A landscape with many valleys, sampled at points; each row gives a point and its height.
From any point a ball rolls to the lowest of the 4 points nearest to it. It stops when none of these is lower. Distance is the straight distance between rows; heights are no part of it.
(558): [-11.7  38.6  38.2  47.2  43.0  26.9 -15.9  39.9]  (h 35.8)
(426): [ 16.5 -11.2  -1.4  14.3  29.5 -14.9   4.2  33.8]  (h 46.0)
(102): [-18.0  -6.7 -44.0 -12.6   9.1  -0.5   0.3  13.5]  (h 47.5)
(75): [-11.7  26.0  32.8  25.6 -21.6 -42.0  67.2  19.9]  (h 40.5)
(233): [ -1.5  15.4  18.4  44.4  53.5  25.0 -24.1  32.4]  (h 36.7)
(89): [-38.9  24.1 -36.9  12.0  46.0  50.6 -37.9   0.9]  (h 64.2)
(376): [-15.2 -11.1 -10.2 -46.1 -38.7  13.7 -20.4 -12.1]  (h 32.7)
(22): [-10.7  -5.0 -15.7  -2.6 -20.7  27.8 -83.8  -0.5]  (h 31.6)
(216): [  0.5   3.0 -19.6  26.8  55.3  29.5 -14.8  28.8]  (h 46.1)
(97): [  8.1  -9.2 -22.3  15.7  28.4   1.9   1.4  27.9]  (h 56.7)
(593): [ 33.9 -24.8  25.4 -12.5  11.5 -17.7  50.9 -13.2]  (h 6.6)
(452): [-25.8  59.7  24.8  46.0  29.1  -0.1  17.3  32.1]  (h 33.6)
(570): [-16.4  35.9  24.0  33.0 -11.0 -31.9  50.0  23.0]  (h 34.2)
(72): [-26.6  38.0  46.2  61.7  51.3  42.4 -12.9  41.8]  (h 37.0)
(104): [ -4.6  -8.5 -11.4 -50.2 -32.5   3.6  -1.4 -23.0]  (h 38.2)
(600): [-17.3 -51.3 -36.7 -10.4 -12.3 -13.6 -89.7 -30.3]  (h 47.4)
(468): [ 16.0 -16.2  19.3   9.6   6.3 -18.5  12.8  32.1]  (h 48.7)
(501): [  0.9 -23.4 -24.3  -7.4  12.5  -9.2  20.2  19.1]  (h 47.7)
(338): [ 50.1  14.0 -17.5 -61.8 -12.4 -13.2  41.7 -73.7]  (h 40.4)
(110): [ 34.5 -18.3  10.8 -49.6 -45.1   6.5  -7.2 -68.3]  (h 46.4)
(589): [ 6.4 18.8 23.6 17.7 16.7 -9.4  4.4 40.4]  (h 11.3)
(557): [ -2.0 -23.7 -12.7 -14.8 -33.1   9.4 -79.5  -3.1]  (h 30.7)
(573): [ 21.2  12.6  54.3  -0.5  -9.4 -29.4  55.6   8.0]  (h 41.5)
(592): [ 47.2  -2.6 -16.3 -43.5   2.9 -17.5  48.7 -69.9]  (h 36.0)
(84): [ 16.2 -26.0   5.2 -50.2 -55.6  11.3 -13.7 -52.7]  (h 50.9)
(224): [ 18.6 -50.4   9.8 -41.3 -37.6  -1.9 -40.8 -53.9]  (h 54.7)
(30): [  3.3 -38.6 -10.5 -20.2 -36.3  -0.3 -66.8 -31.8]  (h 40.0)
(289): [-10.6  -1.7 -18.9 -26.8 -36.2  19.8 -66.5  -7.2]  (h 16.8)
(418): [-18.1  36.5   3.9  61.9 -10.2 -30.4  57.1  29.4]  (h 23.9)
(417): [ -0.1 -12.7 -15.5 -54.7 -16.9   2.4  27.0 -37.7]  (h 36.4)
(293): [ -1.3  20.1  -5.6  78.8 -14.3 -17.8  91.4  33.1]  (h 8.6)
(119): [-15.9  25.4 -27.5  -8.8 -10.5  37.9 -60.4   9.4]  (h 44.9)
(246): [ 34.5 -30.5  -1.3 -30.6   9.5 -15.7  44.5 -41.6]  (h 27.9)
(28): [ 10.9  24.3  21.1  35.5  31.7   6.2 -10.0  35.6]  (h 30.2)
(485): [-13.4 -56.5 -11.6 -39.4 -19.5 -34.0 -63.2 -58.0]  (h 50.7)
(235): [  6.9 -56.6   2.2 -32.4 -35.6   3.0 -67.7 -43.8]  (h 48.3)
(579): [ -8.8  49.1  27.9  42.0  -1.4 -21.1  18.9  36.5]  (h 36.9)
(580): [-15.2   8.8 -46.9   2.5  20.8  19.5 -13.1  13.4]  (h 58.2)
(231): [ 21.9 -26.7  30.3  -1.3   8.7 -20.7  34.6  10.7]  (h 36.5)
(476): [-43.1  -6.4   0.0  48.2  71.5  57.4 -26.3  29.4]  (h 43.0)
(54): [ 41.2  -0.7  -5.4 -62.2 -35.8  -3.9  14.4 -75.9]  (h 41.8)
(129): [-15.6  28.3  10.0  61.1 -18.0 -32.3  82.4  16.6]  (h 25.1)
(490): [-13.3  -6.1 -14.6 -33.6 -39.2   9.8 -39.8  -1.6]  (h 12.0)
(332): [-13.9   2.7 -44.7  -2.6  22.3   8.5   3.8  13.1]  (h 54.2)
(65): [-18.3   2.7 -34.9 -34.4 -23.4   9.9 -27.9   0.9]  (h 34.8)
(204): [-25.1  60.7   0.7  67.8   7.4 -12.1  38.2  28.6]  (h 30.1)
(429): [ 22.9  -8.9  39.3  -6.3  -2.2 -20.9  35.9   9.3]  (h 37.8)
(581): [ 16.9 -33.2  -9.5 -24.6  10.0  -9.3  37.3 -15.7]  (h 10.7)
(18): [  5.0  22.5  47.1  17.5  -6.8 -28.5  25.3  34.4]  (h 11.8)
(393): [-17.7  17.2  21.9  42.1  58.7  47.7 -21.0  28.3]  (h 37.9)
(599): [ -2.9 -17.4 -21.2 -29.8   0.5  -3.5  19.6  -8.4]  (h 31.5)

For each start below, name the point where the ball stops.
(452): (293)
(573): (589)
(580): (589)
(235): (490)

For each start below, name every point that the ball comes to, in order.
(599): (581), (593)
(558): (28), (589)
(476): (233), (28), (589)
(54): (592), (246), (593)
